Each scene shows the same named points in several views. A view is turned or mirrored, and shifted as a whole, has a little noise and may leave points out.

Scene 1
View 1
K454: [ -6  -6   9   7  -6  17  11   3   7 -13  -8   6  -3  -2  -3  -9   4  -1
   1   5   7   9  -3  -5   3  -8  12   1  -6   1  -2   1 -13   2  -5   3
 -12  -2 -12   4   4]
K665: [ -5  10  14  11  -2 -23  -2  -5   9 -26   1   6  -4 -14  -6  -5 -16  12
  -5   5  -9   0  -5   4   9  11  11  -9   7   4  18  10 -10   4  21   1
 -10   6  -9   3   5]
K973: [  0  10   8   5  -9  -9  -2  -8   0  -9  -2   7 -12  -9 -10 -11  -4   9
   7  -3 -13  -8   0   1   5   9   5   7   2  14  13  13 -11   5  16   3
   0   4   7  -8  10]
K510: [ -4   9   6   4 -15  11   8   0  10  -2  -7   8   8   7  -1  -6   0   5
   9   4  -5   5   1  -3  -1  -3   4   0   4   6   6   7 -13  -2   3  -1
  -3   5  -9  -4  13]
K599: [ -8  -2  12   8  -8   7   9   4   9 -18  -9   9  -4  -3  -3  -4  -4   4
  -2   6  -1   6  -2  -3   2  -3  12  -5   1  -1   2   3  -8   4   5   6
 -16   6 -12   3   6]
K734: [  3  17   4   4 -12  -4   4  -1   8  -3   2   5  12   1  -1  -7  -8   8
   0   2  -9   7  -3   4   6   5   5  -5   8   3  15   9 -14   0  13  -4
  -2   5 -15  -2   9]
K282: [ -2   8   7   5  -6   7   5  -3   8  -3  -3   4   3   0  -4 -11   4   3
   9   2   3   5   0  -2   2  -3   5   4  -2  13   9   8 -19  -4  -1  -6
  -1  -3  -5  -2   9]
K762: [  2  17   4   5 -17  -5   5   1   8  -4   1   7   9   3   0  -4 -11  10
  -2   2 -15   4  -3   3   5   7   6  -7  11  -2  14   9  -8   3  17   1
  -4  11 -15  -4   9]
K947: [  5  13   4   4 -15   2   6   0   4  -1   1   6   3   0  -3  -6  -5   7
   0  -1 -12   3  -3   3   5   5   7  -1   4   0   9   7 -11   4  10   1
  -3   7 -11  -4   8]
K297: [ -1  -3   9   9  -4   5   9   5   4 -18  -3   4  -7  -9  -5  -8  -3   0
  -8   3   2   9  -7   2  10  -1  16  -3  -6  -4   2   0 -11   6   2   5
 -13   1 -17   6   1]
K592: [  6  26   6   6 -10 -28  -5  -9   6  -6   8   4   8  -7  -6  -7 -16  15
   1   0 -20  -3  -4   8  10  17   2  -5  13  11  27  16 -15  -1  27  -6
   4   8  -6  -6  10]
K341: [  5   9   3   4 -14   5   6  -1   1   0  -2   6  -3  -2  -5  -9  -1   5
   3  -2 -10   1  -3   1   5   3   7   5   0   5   7   8 -11   5   7   4
  -1   5  -5  -6   8]
K55: [  0  -8   5   4  -9  26  11   4  -1  -3  -7   5 -12  -3  -6 -12  10  -3
   4  -2   5   5  -2  -5   3  -7  11  12 -13   3  -7   1 -12   7 -10   7
  -7  -2  -6  -1   4]
K860: [  4   2   3   3 -15  17   7  -1  -4   2  -6   6 -11  -2  -7 -12   6   1
   6  -5  -8  -2   0  -2   3   0   7  13  -5   6  -1   6 -11   7   0   8
  -2   3   1  -8   8]
K868: [  9   8   2   3  -4   4   1  -5  -4   3   6  -1  -4  -8  -9 -17   6  -1
   5  -7   0   4  -5   3  12   3   7  12 -12  13   8   6 -21   2   0  -3
   5  -8  -4  -3   4]
View 2
K510: [  5  -3  -1   6   7   4  -1 -12   7   5   1 -10   9   1   4   4  10   0
  -4  -4   3   6 -16   3  -3   4   6 -11  -3 -12   2  -3  11  -6   8   0
 -18   3  -4   7   2]
K860: [  9   6  -8   6   3   6 -13   2  -4   5   5 -13   2   1   6  -3   3  11
   2   3  -1   6  -4   5  -1   7   1  -9  -2  -8   9   8  -2   0   9   8
 -12   6   6   5   1]
K599: [ -6   1   4   3   8  -2  -2 -10  10   6   3   5   9   1   0   5   2   1
  -1  -2  -7   7 -11   8   3   0   5  -4  -1 -21  -2  11  10   2   6   3
  -1   2  -9  -2   2]
K341: [  7   0  -4   3   3   4 -10  -5  -4   1   5 -13  13   1   7   4   9   4
  -3   3   2   7  -9   4  -1   4   5  -8  -4 -10   8   1   0  -1   9   3
  -6   5   2   2   0]
K454: [ -3  -2   3   8  10   2   1  -3   8   9   2   7  -2   1  -6  -6   1   8
   3  -3  -9   6  -8   9   0   4   4 -10  -1 -16  -2  12  10   5   7  -1
  -8   2  -3   0  -3]
K665: [-16  -8   5  -5  -4  -3  -9 -20  -1 -10   1  -1  31   6   9  16   5  -8
  -2   3   1   7 -19   9   3 -12  13  -1  -1 -16   4   1   1   0  -2   0
  15   5  -5 -18   2]
K592: [ -5 -14   0  -5  -8   2 -10 -24 -11 -16   3 -20  38   5  15  18  15 -11
  -8   5  11   8 -20   4  -1 -12  14  -5  -4  -6  10 -14  -1  -5  -1  -4
  10   7   0 -14   0]
K55: [  6   4  -3  10   8   7  -4   7   2  11   4   1  -9   0  -4 -11  -1  16
   7   0  -9   6  -3   8  -1   9  -1 -11  -2 -12   3  16   3   6  10   3
 -12   4   5   5  -3]
K762: [  5  -4   2  -3   5   1  -4 -17   1  -1   7 -13  27   1  10  15  15  -6
 -13   1   5  11 -13   2  -1   0   9  -4  -5 -17   6  -7   7  -2  10  -1
   0   4  -9  -2   1]
K297: [ -6  -3   5   3   7   0  -2  -5   2   5   5   9   9   1  -4   0   4   5
  -1   2  -9   9  -5   9   1   1   4  -4  -3 -19   0  12   6   9   9  -3
   8   4  -3  -7  -4]
K947: [  9  -2   1   0   6   2  -5 -10  -1   2   9 -12  19   0   7   9  14   0
 -11   3   3  10  -9   3  -1   3   5  -5  -5 -14   6  -3   6   1  13  -1
  -1   5  -5   1  -1]
K282: [ -1  -9  -2   8   3   7  -1 -10   0   1  -1  -9   5   3   1  -3   6   3
   4  -1   2   3 -17   3  -3   1   9 -15  -1  -4   2  -1   6  -3   2  -5
 -15   4   3   1  -3]
K973: [ -4  -1  -8   0  -7   3 -17 -10  -9  -7   0 -16  18   4  14  10   2   0
   4   4   5   5 -16   7   2  -5   9  -6  -1  -5  11   1  -6  -4  -2   8
  -3   6   7  -5   3]
View 3
K665: [ -6  -1   3  10 -24   0 -10  -7 -14   6 -10  17   2   1   7   1  -6   1
   2   0  -1 -13  -7   0 -19   4 -10 -22  -1   1  21  16   6   5  -2  -8
  -1  14  29   0  -2]
K341: [ -5  -1  -1   3 -12   0   2   0 -12   2 -11  -3   7   3   6  -9  -3 -15
   0   5  -5   0  -6   8  -2  -6   1  -6   2   1   0  12  -6   1  -8  -9
  11   3  10   5   6]
K947: [ -6   1   0   8 -12   1  -4  -2 -12   1  -5   0   7   1   9  -8  -5 -15
  -1   0  -1  -3  -9   7  -8  -5   2  -7   6   2   0  14  -3   3  -4 -12
  11   6  14   2   7]
K510: [ -2  -6  -4   5 -14   3  -6   4 -17  -4 -12  -4   5   8  11  -9  -7 -11
  -3   0  -1  -2  -6  -2   0  -4   0   3   6   5 -13  11 -11   7  -2  -6
  10   6  14   1   1]
K973: [-10  -6  -1   3 -21   0   3  -3  -9   5 -16   0  12  -3   3   1  -4  -5
   2  11 -10  -7   3   6  -7   3  -5 -14  -2   4  12  16   1  -2 -15  -6
  10  11  13  12   3]
K454: [  9  -1   1  -5 -10   0   2   5 -22   0 -17   6  -5  19   2 -10  -2 -13
   2   6  -6   2  -8  -1   3 -13  -3   0  -3  -3  -3  -2 -14  10   2   0
   0  -4  15  -7  -1]
K282: [ -3   0  -3   3 -16   5   0   6 -18  -2 -22  -1   4   8  10  -3  -8 -14
  -1   5  -7  -4  -8   0  -3  -1   1  -4  -3   5  -9   7 -11   4  -5   5
  10   5  11   4  -2]
K734: [ -8   3  -2  13 -15   3 -10   0 -14   0  -8   3   5   1  15  -6  -9 -14
  -4  -5   2  -7 -15   2 -14   0   2  -9   5   5  -2  15  -1   4   0  -9
  10   9  18   2   4]
K592: [-18   4  -1  18 -23   4 -12  -5  -9   4 -10   8  11 -12  15   3 -12  -7
  -2  -2   0 -16 -12   5 -24  11   0 -23   1   7  15  25  10  -2  -9  -9
  12  19  21   9   3]
K860: [ -2  -4  -1  -4 -10  -1  11   1 -12   2 -14  -6   8   7   0  -9   1 -15
   2  12 -11   3   0  11   7 -11   1  -2   0   0  -1   6 -10   0 -12  -7
  12  -2   3   7   7]
K868: [ -7   9  -1   2 -12   4   9   4 -15   4 -27   0   4   4   6  -2  -6 -23
   1  11 -13  -2 -12  12  -6  -5   8 -12  -9   2   1   3  -5  -4 -12   8
  14  -2   4  10   4]
K297: [  6   4   5  -1 -12  -2   1  -1 -20   4 -12  14  -7  14   3  -9  -1 -12
   3   4  -4   0 -11   5  -5 -13  -3 -10  -3  -7  10   1  -6   9   3  -5
  -1  -3  20  -8   2]
K599: [  6  -5   2   0 -14  -1  -3   0 -20   1 -10  10  -3  14   4 -10  -2  -5
   2   2  -1  -1  -4  -2  -2 -10  -8  -4   2  -3   5   7  -9  11   3  -9
  -3   2  22  -7   1]
K55: [  8  -1   2 -10  -7  -1  13   4 -19   1 -19  -1  -1  17  -2 -12   4 -18
   3  12 -13   7  -4   8  10 -17   0   2  -4  -4  -4  -4 -16   5  -5   0
   6  -9   5   0   4]
View 4
K282: [  1  -1  -5   1  17 -17   2  -7   4   2  -2  -1   1  -7 -11  -2  -4  -7
 -10 -10   8   3   1   1  13   2 -12   0   9  -1  -6 -17   2   7   7  -5
   4  14 -11   3   6]
K973: [-11  -4 -10   8   9 -18  -9 -21   8   7   3 -17  -4 -12  -5  -7  -2  -9
  -5  -7  11 -10   1   2   6   5 -16  -8  23   1  -3  -9  11  -6  -1 -11
   2  10   1   6   0]
K592: [ -5  -6 -21  15   5 -32 -14 -21   5  -7   9 -27   3  -8 -10 -16  -6 -15
   9 -16  12  -1   3   8 -10  11  -9 -12  22   8  -4  -4   3 -11   3 -19
  11   4 -11   9   0]
K341: [-11   1   1   8  11 -11  -8 -16   2   4   1  -6  -4  -4  -9  -4  -5  -7
  -9  -8   7   2  -1  -3   9   0  -7   2  13   6  -2 -10   8   0  -1  -4
   6   8  -4   5   5]
K55: [ -8   9  10   0  18   2  -2  -5  -1  10 -11  10  -5  -5  -1   0  -4  -2
 -21   1   9   5  -5  -5  23  -7 -12   9   6  -1  -3 -19   7  12  -1   4
   3  10   4  -2   4]
K762: [-12  -3  -3  14   9 -15 -11 -17   0  -3   8 -14   5  -2  -7  -7 -10  -8
   1 -14   3  12   4   6  -4   5   1   0  15  14  -7  -3   3  -4  -1  -9
  17   9 -16   5   9]
K860: [-14   3   6   5  13  -4  -6 -16   3  10  -3  -2  -8  -6  -8   1  -4  -5
 -16  -4   6  -3  -4  -7  18  -4 -10   5  12   4   0 -14  11   1  -4   1
   1  10   2   4   5]
K599: [-12   0   3   5  16   0  -6  -6  -3   4  -6  -1   6  -8   8  -8  -9  -6
 -11  -1   8  15   3  13   5   3  -7   1  18   3 -14  -9   3   9   0  -6
  15  16  -7  -4   4]
K734: [ -5  -3  -8  11  12 -21  -7 -14   0  -5   4 -11   3  -2 -12  -8  -8 -11
   1 -14   6  11   3   4  -1   5  -2  -1  12  10  -6  -8   1   0   4  -9
  14   7 -17   5   8]
K947: [-11   0  -2  11  10 -13 -10 -16   0   0   4  -9   0  -2  -8  -6  -7  -8
  -4 -11   6   9   1   1   3   2  -4   1  13  10  -3  -7   5  -2   0  -7
  12   6  -9   5   7]
K297: [ -8   9   1   5  16  -2 -10  -4  -7   1 -10   1   2  -3   9 -14  -9  -9
 -10   1  15  15  -3   8   3   1 -10   1  14   3  -9 -12   1  10  -1  -5
  15   5   0  -4  -1]
K665: [ -9  -3 -16  10   9 -18 -13 -14   1  -3   0 -19   6 -11   8 -21  -8 -13
   2  -5  15   7   4  19 -10  11 -12 -13  28   3 -12  -4   2  -1   1 -18
  16   9  -6   1  -3]
K868: [  4   9  -9   4  13 -25  -3 -12   3   0  -6  -3  -8  -2 -17  -7  -3 -11
  -7  -9  16  -4  -8 -10  15  -2 -16   1   3   2   5 -21   4   3   5  -5
  -1  -3   2   7  -3]
View 5
K665: [  6   2  -4 -19  -4 -15   9  -1   1 -15  11  -2   0   0   2   2   0  10
   3   1 -10  -3  24 -21 -13  -2   8   9 -13   1 -11  20  11   3  13   6
  -8  11   4 -11  15]
K734: [  5  -3  -9   1  -3  -4   3   8  -4 -12   3   4  -1  -3  10   8  -4  12
   3   0  -3  -9  12 -14  -7  -1   0  21   6  -2  -7  11   9  13   8   5
  -4  -1   1 -10  14]
K860: [ -4  -3  -4  -7   6   0   6  10  -9   5  -4  12   1  -6   6   0   8   3
  -5  11   8   0  -2   8  -9 -10   2   4  12  -1  -6  -4   3   1   4  -8
  -3  -5  -8  10   2]
K868: [ -3  -4   1   0  12  -3   7  -4  -7   2  -1  11  -1  -8  18   2  13   8
   2  11   5  -3  -4  -4  -9 -13  -8  17   3 -13  -8  -2  14  -6   6  -6
 -11  -4  -9   1  13]
K510: [ 3 -3 -8  5  4 -1  0 18 -4 -5  0 14  0  2 10  8  1  7 -6  0  2 -4 10 -6
 -7 -2  2 15 15  1 -2  2  2  9 19 -1  3 -5  0  1  8]
K55: [ -5  -9   4  -9  13   1   0   7  -9   9  -4  20   5 -11  17  -9  11  -3
 -11  -2   6  -1 -10   6  -5 -13   1  -1   8  -6  -4 -12   5  -6  15 -15
   7 -11  -7  11   1]
K297: [  2  -7   3 -19   3  -7   0   0  -4  -4   3   9   5 -11  15 -12   1   1
  -5 -11  -5  -5   4  -8  -4  -7   8   1  -6  -3  -8   2   9   1  16  -6
   6  -4   0  -5   7]
K592: [  5   4 -10  -4  -6 -11  12   0  -2 -15   8  -6  -4   1   3  14  -1  19
  11  13  -5  -6  21 -21 -14  -1  -2  24  -4  -1 -11  23  12   8   0  10
 -19  11   0 -14  20]
K341: [ 0 -2 -5 -8  1 -2  5  9 -6 -3  1  7  1 -6  5  1  2  7 -2  6  2 -3  6 -1
 -9 -6  4  8  8  0 -6  5  4  7  6 -2 -2 -2 -3  1  5]
K454: [  1  -7   3 -10   8  -3  -1   9  -4  -1   1  17   4  -5  17  -7   6  -1
 -11 -11  -1  -3   2  -6  -5  -7   6   2   3  -3  -4  -6   5  -1  26  -9
  10  -7   1   3   6]
K762: [  6  -2 -12  -5  -7  -3   2  10  -5 -12   3   2   0  -4   5   7  -9  11
   2   1  -3  -8  15 -10  -6   0   4  17   7   2  -7  12   6  18   5   6
  -3   1   2 -11  11]

Which points are out of place in each view (at most two, in the order of its rows)? Write - if all are in place.
view 1: K592
view 2: K947
view 3: -
view 4: K868
view 5: K55, K341
